Points, in no order, along strands that fork and pass close to each other.
Two points are linked if the straight distance between their rows is under 126.
disot: -13,15,-30,-1,17,-27,-11,-25,16,-4,-9,10,-42,37,-20,11,-5,1,-17,52,-2,-31,22,0,-9,-17,41,-54,-15,-12,-3,43,-40,-19,2,14,-15,16,17,-26,-38,8,19,11,54
gizef: 34,12,-20,-41,-21,-42,37,5,0,5,16,5,38,-29,4,-47,24,8,-3,-51,-6,33,18,-6,34,-50,-27,-18,33,-42,-18,1,-38,24,16,-7,14,2,-17,-35,45,-6,-2,-59,-19
nevu: -9,17,-17,20,19,-4,-11,-5,-39,-4,-39,10,11,56,1,-18,24,-9,-19,-2,1,-23,-19,24,4,4,-9,6,-12,-3,20,-23,41,-37,-13,8,-2,-25,-23,-17,-28,-22,-12,55,16
kugi: 16,-8,-22,-19,-9,-35,16,-29,-5,7,13,3,-15,-18,-19,-25,36,-1,0,30,-9,-18,23,-21,36,-28,18,-48,18,-23,-3,32,-33,-2,16,22,-3,13,22,-14,-28,-11,6,-6,38
tipig: 10,-23,13,-15,31,2,-1,-14,-3,0,-1,-10,-31,9,-8,-3,22,6,-23,25,-1,-12,0,8,38,-23,7,-16,-7,18,-27,8,-14,-7,-27,32,-16,-9,45,3,-50,0,13,14,50
pip: -13,30,-21,24,16,-8,2,1,11,9,-50,-15,24,50,-7,14,-1,2,-10,9,-25,-27,-2,-29,-4,-16,29,6,44,-11,-13,-49,18,-36,37,-29,34,-8,-56,-52,19,-12,-15,0,-7
Zefal: -41,-12,26,20,10,7,-12,24,47,-25,-13,-22,3,1,12,1,-49,5,7,5,14,32,-7,1,-27,11,44,15,-14,-7,-17,19,7,-25,1,-13,34,19,-16,-16,11,24,30,-47,3
Gubu: 35,18,-13,-30,-61,-50,24,-9,-28,16,6,26,36,-4,0,-53,45,0,6,-6,-13,-22,8,-10,40,-24,10,-46,42,-32,25,10,-8,12,29,7,-6,15,-24,-19,7,-36,-16,-17,-6
Vok: -18,13,-19,20,19,15,-6,-16,5,1,-26,34,-14,36,-8,36,-4,0,-33,-8,10,23,17,17,-18,18,-14,3,-30,0,12,-19,22,-6,-2,-4,9,-32,5,-9,-32,11,7,64,-15
sot: 11,7,2,-1,-13,-4,3,-8,-6,2,6,22,-38,30,-22,-4,-5,-31,14,59,1,-31,23,-13,20,20,7,-31,7,-4,40,50,-17,8,28,6,-48,38,7,21,-38,-12,-27,27,43
komog: 4,0,24,35,-10,4,-3,0,-36,10,-11,0,-8,10,-6,0,-21,-3,30,30,7,-19,-18,-9,10,37,-19,20,11,20,43,-31,26,-9,29,-13,-21,4,-19,30,-35,-7,-52,44,4
vid: -36,39,-62,20,31,-21,-13,-4,5,-17,-42,17,12,63,-16,10,21,-9,-43,1,-13,-10,7,23,-36,-24,37,-5,-3,-18,-15,-12,18,-39,0,-1,-6,-10,-18,-51,15,-19,23,16,15
fegid: 42,-48,25,-8,9,41,-4,-24,2,21,33,-49,0,-30,-40,27,-12,15,14,12,4,-31,6,14,20,29,-21,7,1,18,6,-20,-25,15,-1,-5,-12,-23,19,37,14,10,-31,-23,23
Pak: 0,-4,-10,7,11,31,-12,8,-24,2,-6,-6,41,-10,-27,33,18,-28,-24,-24,-27,-24,-5,37,-10,-14,5,-1,-37,4,-12,-6,23,-3,-2,-11,-13,-10,33,-5,39,-23,13,-22,3
nened: 13,-3,20,10,-25,-14,10,1,-28,26,5,13,-17,-8,7,-3,-8,-4,38,8,22,8,-13,-12,4,44,-24,14,-2,19,43,-16,24,23,8,0,-25,7,-13,48,-18,-8,-44,45,-18
dep: 9,-34,29,-20,-5,-19,-26,-28,34,-26,4,-28,-37,-31,20,-19,-27,2,2,82,28,0,3,-14,25,10,21,-3,12,0,-21,30,-25,-31,-23,-4,9,38,12,11,-29,25,0,-32,50
zuti: -17,35,-51,-7,19,15,10,6,-24,-12,-19,54,12,24,-14,37,14,-42,-33,-11,-9,14,24,33,-24,0,-10,-29,-45,-28,38,19,24,25,-21,11,-24,4,29,-4,0,-26,30,43,-13
gotoz: -24,-10,43,-6,-4,-5,-5,4,31,-8,-1,-56,3,-20,6,-39,-26,19,43,43,-2,3,-10,-22,5,-7,35,14,16,-20,-8,-2,-14,-24,24,-30,33,16,-38,-7,-1,20,-6,-70,40
zunuf: 16,8,-16,-7,30,57,25,-25,-12,9,6,-25,8,-7,-36,39,-5,23,-20,-32,2,4,19,12,1,15,-16,34,17,50,-49,-49,-51,36,-7,-2,14,-33,4,-36,40,32,50,-16,-20
febog: 21,-19,22,-10,-31,20,-13,4,-7,4,48,-7,-18,-61,7,12,-9,-10,32,-4,3,-21,1,15,-20,39,-19,17,-31,11,38,27,17,50,-1,16,-32,20,17,87,28,-3,-41,-30,-13
nul: -28,-12,25,6,-12,28,-9,45,1,-7,6,-40,27,-58,-11,-16,9,-13,30,-19,-21,-15,9,19,-1,-29,1,20,-28,-30,0,28,-15,-3,16,1,-6,8,17,13,48,-15,9,-85,32
Tuso: -16,-17,25,12,15,37,1,0,24,-22,-6,-16,-2,-15,1,27,-40,6,-8,-9,12,28,4,3,-1,5,16,18,-15,19,-45,29,-20,25,-6,-6,35,19,21,-19,10,35,54,-23,-2
fidi: 33,17,-28,-42,-49,-53,35,-4,-7,20,19,31,28,-24,-1,-38,36,2,-1,-26,-13,17,21,-7,36,-40,-8,-47,38,-47,1,8,-20,25,29,-4,15,14,-29,-26,33,-17,-16,-32,-24
Sim: -18,-17,-8,2,10,13,9,11,20,-18,6,-7,-2,-27,-20,16,-11,-26,6,14,-15,-3,39,2,11,-11,5,-17,-15,-45,-4,65,-42,-5,11,-3,3,16,44,2,10,10,20,-54,37
kelo: -4,12,-1,4,43,14,-22,-21,20,-6,-18,-7,-38,51,-44,35,-18,-12,-22,44,-12,-36,33,3,22,-7,23,-37,1,-10,-5,34,-27,-21,12,-24,-20,0,18,-20,-22,2,-8,19,63
mam: 9,8,1,-30,-35,-35,29,27,6,-10,31,15,12,-47,42,-29,19,-6,2,-49,8,46,20,-7,-1,-25,-12,-15,2,-32,-13,50,-20,39,-25,14,3,11,20,8,31,-3,38,-44,-41
Lefut: -11,-19,29,-14,-13,-2,-7,-17,40,-10,5,-38,-22,-41,13,-27,-33,5,18,62,17,20,10,-30,8,2,34,0,12,-33,-8,30,-43,-22,4,-17,27,37,-15,-5,-9,25,6,-64,42
molit: 20,34,-33,-22,46,18,25,-28,10,6,-7,25,-5,1,-21,39,5,-8,-25,-6,-8,44,39,-12,11,-19,-10,7,28,-15,-16,-52,-30,21,18,-5,11,-32,-1,-44,-13,15,14,28,-4
masuz: -13,13,-8,29,33,24,-18,-16,-28,8,-37,7,-8,45,-13,11,1,-7,-35,3,5,-20,0,42,-2,20,-12,16,-28,8,21,-22,28,-35,-12,-6,-5,-38,0,0,-41,-17,-4,65,11
Nav: -33,46,-56,3,4,-3,9,0,4,-14,-21,67,2,57,-10,21,9,-25,-29,7,-19,25,38,6,-36,-6,7,-33,-11,-37,32,18,5,14,-1,7,-23,9,-1,-28,2,-10,32,41,-18
rakob: -56,-28,27,46,-22,3,-23,19,28,-9,-7,4,10,8,26,7,-28,2,19,-21,20,16,-26,15,-49,29,7,41,-23,19,14,-3,45,-17,16,-20,22,0,-20,7,5,14,6,0,-44
fasam: -16,-17,11,16,3,54,17,23,19,-26,-2,-24,10,-58,-28,31,-27,-11,25,-10,-10,3,35,11,6,-20,-12,6,-22,-34,-7,56,-39,10,10,-8,14,16,33,23,34,14,29,-72,21
bifo: -23,-6,7,32,-12,-9,-21,11,-16,-15,0,20,-36,27,7,-19,-28,-37,30,55,10,-43,-2,19,4,39,16,0,-13,0,27,51,26,-15,20,-2,-53,48,-3,31,-17,-13,-33,7,40
rogoz: 10,-46,23,-14,11,5,-2,5,-6,-8,23,-26,-16,-18,7,-18,27,-1,-10,15,5,-24,2,11,44,-22,12,-9,-10,14,-23,28,-22,-3,-21,29,-22,12,48,19,-25,-9,10,-23,50
nifu: -16,-20,33,-11,-16,-17,-8,20,-1,-11,26,-25,16,-25,34,-50,9,10,16,-22,1,-5,-21,-7,4,-15,19,17,-2,4,-24,-3,19,-8,-13,14,-12,2,-7,9,-6,-8,-6,-40,7
Muki: 23,-33,43,-20,4,12,-18,-30,22,-13,10,-20,-33,-42,25,4,-38,5,6,51,33,16,1,-21,41,15,-7,7,6,14,-11,17,-20,6,-12,-12,4,16,19,24,-27,20,-20,-8,41
bor: 15,-5,-32,-37,12,-20,27,-11,-15,-8,14,19,-9,-8,-13,-9,52,-25,-30,4,-11,2,38,12,35,-35,-14,-47,-5,-25,7,35,-27,22,-17,32,-26,-7,54,4,-17,-23,23,15,18
nek: 3,35,-44,-12,3,-35,5,-31,0,2,-7,19,-9,11,-30,-14,32,-8,-24,27,-19,-23,24,-13,4,-36,40,-55,14,-29,-4,16,-43,-7,23,22,-6,4,10,-42,-26,-3,21,5,34
vam: -17,-6,32,-9,-37,-35,0,21,-1,13,17,-11,13,-36,36,-54,-6,4,55,-11,3,4,-23,-13,1,0,7,24,3,-1,18,-10,24,4,6,-4,-12,10,-37,29,-4,-6,-41,-31,-12
kop: -39,46,-60,21,19,-9,1,1,10,-7,-32,44,5,63,-19,25,3,-21,-36,16,-24,-3,31,8,-39,-12,29,-16,-10,-27,10,10,2,-10,9,-3,-12,8,-22,-47,14,-10,17,30,8
rete: 25,-7,34,-21,-12,-39,-7,-1,-13,17,18,4,-50,-34,68,-31,7,10,3,-3,28,15,-35,-23,30,4,-20,10,-3,55,7,3,8,5,-40,38,-8,-5,6,41,-40,4,-33,33,1
sef: -52,-18,34,35,-11,-21,-10,22,30,5,-11,-7,12,9,43,-19,-13,14,19,-21,27,19,-40,2,-29,13,-4,39,0,21,6,-16,42,-24,6,-19,45,-12,-46,2,-24,9,3,1,-55
suvez: -42,-22,20,22,18,-5,-27,14,51,-29,-32,-30,-12,19,5,3,-47,21,2,33,30,0,-13,3,-23,7,38,15,3,-6,-32,11,3,-52,-2,-18,39,12,-27,-19,-11,28,22,-31,16
ruzet: 35,12,-39,-48,9,17,6,-15,-37,-9,11,25,8,1,-10,-2,50,-25,-34,-26,0,3,14,40,29,-42,-28,-33,-23,-3,6,6,4,40,-33,31,-33,-19,55,6,-6,-34,21,28,3
gome: 41,7,1,-31,-29,1,19,22,1,-9,39,-1,0,-53,33,-40,16,15,-19,-88,13,31,6,-16,12,-28,-37,-10,-1,12,-17,26,-44,64,-21,9,2,3,26,6,39,1,21,-31,-49
nez: -16,9,-21,-7,-28,-55,6,16,1,-2,12,61,-35,0,43,-25,20,-11,-7,10,9,32,4,11,-20,13,15,-30,-16,0,31,43,16,13,-36,43,-24,26,22,19,-31,-18,25,45,-19
beko: 48,-38,43,-11,-7,44,-8,-35,14,-11,24,-28,-32,-40,-1,32,-43,27,-5,42,36,21,-2,-9,23,36,-26,5,-4,48,-21,12,-38,27,-27,-8,15,-3,28,38,-7,24,-8,0,16
Muzus: 20,9,7,24,-2,23,4,-11,-51,19,-19,-6,14,31,-36,11,0,-17,13,23,-12,-32,-14,-2,0,32,-24,2,13,5,43,-48,22,-6,18,-14,-22,-17,-30,6,-26,-19,-46,45,14
fogut: 10,-46,35,-9,10,10,-9,1,-19,-6,23,-46,3,-24,8,-38,18,18,0,-9,-6,-48,-19,17,38,-25,9,11,-14,27,-34,-7,-3,-7,-15,23,-19,-1,30,17,-12,-12,-6,-42,43
dut: -10,-8,19,53,-8,2,-14,-3,-25,-7,-24,-3,-23,31,4,-16,-31,-26,38,41,18,-46,-20,10,12,41,2,26,1,14,32,0,32,-33,37,-18,-24,17,-20,29,-31,-9,-56,26,27
Rivat: 5,5,17,-27,-20,-27,15,21,14,8,23,-34,45,-42,9,-68,17,16,24,-48,-11,27,12,-20,19,-41,-16,3,20,-37,-16,-3,-30,16,13,-6,8,1,-27,-21,46,-3,-6,-74,0
Rido: -14,8,7,1,-45,-29,1,30,-18,9,-6,26,46,7,17,-46,-4,-9,36,-24,-6,0,-23,-4,-13,-6,8,11,6,-14,33,-19,44,3,9,-21,-7,23,-38,-5,20,-16,-22,0,-37
tav: 10,41,-33,2,56,39,4,-32,5,10,-24,10,-2,20,-35,52,-6,4,-28,2,-13,22,30,-4,6,-7,-4,6,26,0,-21,-62,-21,-8,28,-26,12,-43,-14,-40,-17,16,2,37,6
vitu: -32,22,-52,11,9,-6,-5,27,-6,-24,-30,43,32,45,4,11,18,-23,-25,-31,-8,8,-26,42,-35,-13,14,1,-29,-10,4,2,57,-20,-4,0,3,-5,3,-42,30,-28,31,11,-16
Tas: -29,-9,2,23,11,-3,-25,23,-18,-1,-12,-27,18,12,-18,-19,7,-29,11,16,-28,-65,-2,15,-8,-1,41,7,-10,-17,8,18,27,-52,17,-22,-34,26,0,-3,9,-30,-21,-26,58
vov: 4,10,13,0,51,-11,1,-6,15,-6,-18,-32,-9,18,-4,6,-6,22,-8,21,5,-3,-4,-19,20,-19,16,6,30,-1,-46,-31,-14,-33,10,2,32,-19,-15,-33,-21,24,7,0,21
Fera: -29,22,-13,26,31,11,-8,0,47,-6,-21,8,-4,39,-33,62,-38,-12,1,15,-25,-13,39,-19,-25,1,29,-11,5,-43,-6,38,-18,-17,42,-44,4,26,-11,-38,30,5,8,-20,18
Zam: 29,-17,4,-15,1,52,16,-2,11,16,54,-25,16,-1,-26,40,-4,17,-1,-43,-4,14,5,-13,-22,46,-38,35,18,17,-13,-36,-6,40,-18,5,15,-27,-11,8,61,30,-2,-16,-46
sul: 15,-10,1,5,-30,44,-3,21,-13,-13,39,-12,44,-33,-24,32,0,-15,10,-37,-29,-19,3,23,-44,17,-23,18,-30,-1,16,7,16,29,-10,6,-5,-4,10,34,59,3,-1,-37,-41
gez: 2,-3,-14,23,-9,50,5,24,-15,-19,18,-4,38,-39,-25,42,7,-37,-2,-17,-38,-36,22,37,-19,-7,-14,0,-37,-23,7,33,6,13,-8,3,-13,2,46,35,40,-6,15,-34,-5
Tagem: 1,26,-16,20,56,30,-13,-23,12,13,-34,-6,-15,39,-56,46,-15,-3,-24,23,-25,-21,34,-4,11,-6,15,-13,15,-5,-14,-19,-15,-17,28,-45,0,-22,0,-23,-13,-1,-14,26,40
ralom: 22,7,-4,7,-7,5,-3,-5,-63,14,-17,-27,44,15,-21,-5,14,-10,19,-7,-9,-44,-39,11,10,16,-24,12,3,9,26,-50,45,-11,7,-17,-19,-30,-22,-1,9,-30,-45,15,7
pok: -4,-8,16,-3,-23,-61,-4,6,3,13,5,31,-47,-18,67,-44,-3,3,31,39,27,16,-39,-20,10,14,10,3,15,42,26,30,18,-11,-27,16,3,22,-22,43,-34,7,-15,26,-8
lago: -30,26,-43,29,23,17,-5,17,-6,-10,-33,18,53,23,-22,35,1,-26,-11,-30,-21,-4,-13,25,-38,-2,10,11,-28,-18,4,-10,53,-11,9,-30,-1,-7,2,-31,51,-29,15,-7,-10
Nep: 7,-4,9,11,37,47,9,-17,-2,-3,-5,-18,-15,-3,-16,33,-6,24,-21,-15,9,20,8,9,4,6,-2,19,-10,44,-51,-30,-24,20,-1,7,26,-24,22,-21,2,26,44,6,-10
Tavef: -32,-39,31,20,-38,21,-18,17,3,-13,22,0,-6,-21,16,23,-17,14,15,-24,18,25,-23,22,-49,39,-5,40,-47,45,7,11,29,5,5,-7,13,4,-18,31,6,14,3,4,-53
mefev: 9,-26,26,-3,-31,24,8,13,10,-8,36,-7,-13,-33,18,26,-26,22,9,-33,9,36,-6,-6,-42,36,-22,25,-35,41,8,12,-6,36,-13,11,12,5,-2,34,27,21,1,-1,-55
regez: -41,-36,8,10,-9,-4,-45,18,27,-41,-5,4,-35,8,17,2,-26,-13,-2,34,18,-15,-12,37,-19,12,35,-4,-32,17,-15,50,23,-35,-6,12,-10,40,29,21,-20,9,18,-7,29
nize: -22,33,-20,47,32,5,-7,-13,8,4,-65,-6,-17,77,-12,27,-13,17,-26,24,-14,-31,7,-15,-4,-5,5,8,30,-9,-4,-35,4,-46,32,-16,32,-12,-56,-26,-20,-10,-17,40,5
parop: 2,44,-23,-10,-4,-18,8,-4,-6,3,-40,21,28,47,0,-16,22,14,0,-2,-21,-8,-15,-19,15,-30,6,-9,49,-13,-2,-48,27,-16,23,-10,22,-8,-48,-57,2,-7,-8,19,-25
Deru: 24,20,23,-18,-10,-27,6,-10,-17,39,-10,6,10,-2,36,-18,9,41,14,-29,9,15,-37,-37,13,2,-46,3,36,12,9,-52,8,0,-4,-9,32,-30,-41,2,-13,13,-46,43,-53
Vudaz: 66,12,-11,-42,-22,5,21,14,1,10,47,11,-9,-29,38,-28,6,28,-35,-74,13,32,-16,-23,-1,-3,-48,-6,0,34,-16,-9,-34,61,-24,5,-1,-16,27,6,36,6,9,4,-58
Gede: 5,40,-31,-23,17,-57,8,-15,14,-2,-16,12,11,0,-2,-33,26,14,-17,5,8,26,-10,-6,-7,-43,41,-28,37,-16,-46,-20,-28,-19,-1,28,21,-5,-15,-51,-15,27,44,-11,-23
zul: 23,-26,20,1,-7,30,-8,-20,13,19,21,-5,-7,-35,-54,44,-29,-14,36,23,-7,-24,31,-20,28,25,-10,-8,19,-31,45,20,-22,27,40,-26,-4,18,-10,37,0,9,-44,-9,36
runi: -32,26,-10,45,6,4,-5,-9,39,3,-41,9,-18,74,-17,50,-41,7,-3,31,-7,-21,24,-24,-26,1,27,-3,19,-23,5,5,0,-26,32,-37,8,13,-38,-34,6,2,-11,25,15
bemug: 23,-19,33,-9,-25,17,13,5,18,15,47,-18,4,-25,10,29,-32,25,19,-32,16,37,-6,-24,-35,50,-28,27,0,32,14,-16,0,33,-8,-10,15,-19,-21,44,29,21,-20,-9,-54
Funo: 17,17,-31,-25,39,6,8,-33,-7,-3,-6,19,-21,16,-4,-13,43,7,-45,2,-9,19,27,14,29,-43,4,-14,7,2,-38,-24,-21,-12,-31,43,-6,-27,28,-22,-40,1,34,24,20
zoret: 30,26,-12,-20,-25,-31,27,0,-22,18,4,59,-28,-4,15,-3,13,-14,1,8,-11,43,21,-35,10,10,-21,-23,12,-20,50,20,-3,50,-18,15,-29,14,4,21,-32,-26,-4,74,-19
vab: 2,-6,-5,17,-7,12,-10,2,-44,9,-8,-34,56,16,-21,11,7,3,7,-22,-2,-35,-44,28,-16,28,-18,23,-14,22,8,-49,60,-28,-2,-31,3,-41,-25,-6,34,-27,-26,-9,-12
bugu: -31,-22,24,18,13,-7,-33,22,9,-14,-10,-56,5,-5,-5,-32,-16,13,22,30,-17,-40,-8,7,-1,-12,46,18,-1,-19,-29,8,11,-53,20,-22,5,11,-13,-5,9,-6,-5,-63,55
zodi: 36,-41,4,-4,-2,25,16,-31,5,21,31,-21,-4,-54,-37,26,-15,2,25,4,1,-2,28,-17,33,15,-33,-11,12,-27,32,7,-44,41,18,-9,8,-5,11,39,5,12,-41,-21,24
vesag: -31,-33,6,10,-1,8,-30,22,-1,-30,6,8,-22,0,9,7,4,-20,-15,5,-5,-14,-7,40,-8,-1,20,-1,-46,20,-15,36,21,-6,-12,32,-15,29,48,19,-19,-8,26,6,15
luku: 10,-22,16,-2,-32,30,-10,11,-16,6,43,-18,16,-58,-11,6,3,-11,30,-24,-9,-29,-1,13,-22,21,-19,25,-29,-6,36,8,10,24,9,10,-28,1,14,66,37,-12,-30,-48,-4
gimol: -4,6,5,18,42,14,1,-9,-6,2,-18,-35,25,5,-19,16,7,8,-11,-6,-9,-15,-10,-1,11,-17,13,18,11,1,-47,-50,9,-21,17,-23,12,-34,6,-34,14,-1,3,-13,14
Mipa: 19,12,-2,-26,-9,-35,16,2,1,9,18,47,-54,-20,38,9,6,-5,0,11,10,51,11,-19,7,8,-6,-27,-10,-8,35,34,-6,38,-37,28,-19,8,38,31,-37,-7,12,59,-11
pode: 30,-2,-19,-16,10,64,26,-3,-10,11,37,-26,18,3,-24,28,-6,24,-20,-48,-6,15,-1,-7,-10,22,-40,39,12,48,-39,-52,-37,37,-13,-4,18,-29,-12,-19,60,27,30,-15,-44
Salo: -21,4,-10,30,17,-17,-17,14,-34,-6,-34,-13,13,47,-3,-23,11,-17,-9,22,-11,-51,-15,15,-3,4,19,5,3,5,10,-10,37,-49,-2,-15,-22,8,-10,-17,-11,-31,-15,23,39
bov: 32,-13,22,-8,-29,-6,1,-8,-11,28,44,2,-29,-59,13,12,-14,-3,38,8,24,2,-9,-23,10,47,-29,12,-6,13,46,4,-1,49,-3,-1,-25,0,-1,78,-4,-7,-54,15,-9
zusa: -24,11,-18,-19,-17,-33,11,24,10,-17,10,30,29,-9,25,-12,22,-19,-2,-21,-8,29,7,10,-24,-17,16,-17,-8,-36,-3,28,15,10,-11,19,-2,19,22,-19,21,-6,35,-22,-36
Sapop: 0,13,21,27,-57,-23,11,7,-26,16,-27,21,24,33,28,-56,-3,-4,42,7,-5,-6,-23,-23,-2,-3,1,16,57,12,47,-22,46,-9,27,-4,-7,29,-51,11,-3,-15,-44,21,-41
nugim: -17,-17,21,-11,-23,-6,12,22,0,-1,11,-36,30,-51,-13,-44,26,0,27,-27,-22,1,13,-3,17,-36,-4,5,5,-40,-10,12,-28,-2,19,4,4,5,-2,-9,48,-9,-2,-90,25
Bazet: -7,29,-28,0,48,-34,12,-14,27,-8,-28,-9,-19,18,-1,-6,9,21,-20,13,18,32,3,-12,-10,-24,42,-2,31,3,-52,-27,-34,-35,-9,30,36,-9,-11,-54,-19,40,52,-6,3
neper: 9,16,20,10,-30,-5,18,-2,-13,30,-26,11,23,22,9,-9,-8,17,27,-10,-3,6,-19,-44,5,7,-25,8,50,-1,31,-50,20,10,30,-23,23,-1,-50,-7,-6,-6,-41,44,-52
pulod: 36,-30,29,-6,24,56,-11,-40,15,16,10,-31,-21,-6,-46,58,-24,24,-2,35,6,-3,11,9,24,31,-22,-3,6,17,-17,-23,-26,16,-9,-17,2,-35,31,21,-1,26,3,6,19
Nuva: 61,12,-4,-28,2,32,24,-16,-6,14,36,2,-28,-21,24,-13,18,31,-25,-51,7,27,-2,-23,13,10,-39,4,-5,54,-37,-23,-62,46,-33,20,2,-25,33,10,9,17,12,25,-29
tib: 27,-5,21,-27,-3,-20,-2,2,-5,8,19,13,-39,-16,58,-35,23,32,-22,-31,21,32,-44,-20,15,-26,-16,-3,7,57,-34,2,-10,5,-51,36,15,-7,18,7,-34,13,13,36,-7
deto: -5,18,-18,3,-4,-2,21,-7,8,21,-9,50,-5,13,2,25,-13,-6,4,-7,5,50,18,-20,-17,21,-20,-13,-2,-16,38,-15,9,33,-7,-4,2,1,-5,10,-18,-1,-7,67,-39
resip: -23,2,-12,21,26,14,-9,6,37,-9,-7,7,2,4,-33,47,-37,-22,5,9,-27,-3,32,-7,-11,8,20,-10,-14,-42,7,42,-17,-13,27,-28,0,14,20,-10,12,9,12,-15,20
zor: -20,-15,10,16,-6,-64,-11,2,21,4,-23,16,-28,16,51,-48,6,22,22,33,43,4,-42,-10,-18,3,8,7,16,26,23,7,17,-46,-25,19,24,20,-40,21,-46,14,5,26,-25
Sen: -34,-9,25,28,-6,-29,-2,9,28,13,-17,21,-10,15,50,-26,-11,18,22,7,28,17,-40,-18,-16,10,-16,32,18,17,36,-5,33,-17,4,-10,40,-2,-40,14,-38,17,-13,44,-51
Dadan: 7,13,-33,-27,3,24,2,10,-34,-8,-6,31,10,8,-5,22,26,-33,-30,-25,-8,10,15,33,-6,-17,-13,-25,-39,-4,10,7,23,28,-31,24,-25,-8,50,10,-4,-25,28,34,-18
soli: -42,-23,9,22,-9,-32,-37,-1,45,-34,-22,2,-33,20,19,-5,-40,7,14,57,40,-10,-16,12,-25,17,29,2,-6,4,6,31,16,-48,-7,-1,9,28,-19,8,-34,25,1,-1,18
Muzod: -5,-11,-2,4,34,8,-5,4,-12,3,-4,-24,30,0,-11,1,21,-10,-19,-20,-11,-13,-8,14,7,-25,19,9,-7,-10,-43,-15,9,-12,5,-5,-2,-14,17,-35,22,-11,22,-35,18
ramav: 7,36,-24,-25,-1,-39,12,-1,-2,5,-8,36,25,25,5,-17,25,6,-6,-9,-13,21,-6,-7,10,-23,7,-13,24,-13,-8,-33,10,-6,4,7,4,-8,-23,-44,-3,2,9,19,-25
getov: 19,-15,-3,-11,-12,31,-6,6,-25,11,24,-43,48,19,-20,16,8,20,-6,-34,-4,-17,-36,13,-16,27,-39,33,-6,41,-8,-67,38,-12,-13,-16,5,-47,-25,-2,52,0,-20,-15,-29
Madak: -21,-15,-14,-5,13,14,-5,21,0,-27,8,11,-7,-1,-1,22,11,-33,-15,9,-17,-20,24,29,1,-16,16,-23,-33,-17,-6,63,-12,-4,-13,20,-32,26,62,16,-10,-2,38,-16,21
fer: -14,11,-16,-8,-35,-66,-4,19,-2,-6,8,38,6,-7,33,-46,25,0,0,0,14,26,-19,15,-30,-13,31,-38,-8,-18,0,26,13,2,-25,29,-9,29,9,-4,-13,-9,29,0,-36
fovuz: 20,-8,19,-16,-16,6,1,-5,-21,24,18,-24,23,-8,17,-10,5,31,6,-29,14,-5,-42,-10,1,15,-37,9,4,35,-9,-56,20,-1,-9,4,4,-39,-14,11,6,10,-38,20,-32
dafiz: 33,0,16,-27,24,18,6,-20,-7,11,10,-12,-21,-11,22,-18,28,33,-22,-30,15,9,-16,-16,33,-19,-31,2,6,45,-54,-30,-32,21,-39,36,7,-20,29,-5,-21,5,14,16,3

Follow the links from the first point to the second, and from the first to the third. Name the last point that the two ways share.
nul; vov; Zefal: Sim
sul; Gede; kugi: Pak
Rido; sot; bov: komog
sot; febog; getov: komog
vitu; parop; bov: Pak
Nep; runi; nul: Sim

A fork is a point with three links, a tip a point with one. Leave the first point through the second and follow the links. Name the first fork or tip that comes.
Zam; pode: Sim
kop; Nav: molit
ramav; Gede: Pak
Tas; bugu: zul
nifu; fogut: Funo

A fork is a point with three links. Follow the links from the first point to the second and name the forks in between, in order.
nugim; runi: Sim
bor; gimol: Pak
ralom; sot: komog
Muzus; vov: komog, Pak

Name the points in between on the shortest way along the links from the first point to the second, in order.
vesag; fidi: Madak, Sim, fasam, nul, nugim, Rivat, gizef
Mipa; gome: nez, fer, zusa, mam
ralom; rogoz: vab, getov, fovuz, Deru, neper, Sapop, Rido, vam, nifu, fogut
fegid; nevu: pulod, beko, Muki, dep, Lefut, gotoz, bugu, Tas, Salo
zor; dafiz: pok, rete, tib
resip; gimol: Fera, runi, nize, pip, parop, ramav, Gede, Bazet, vov
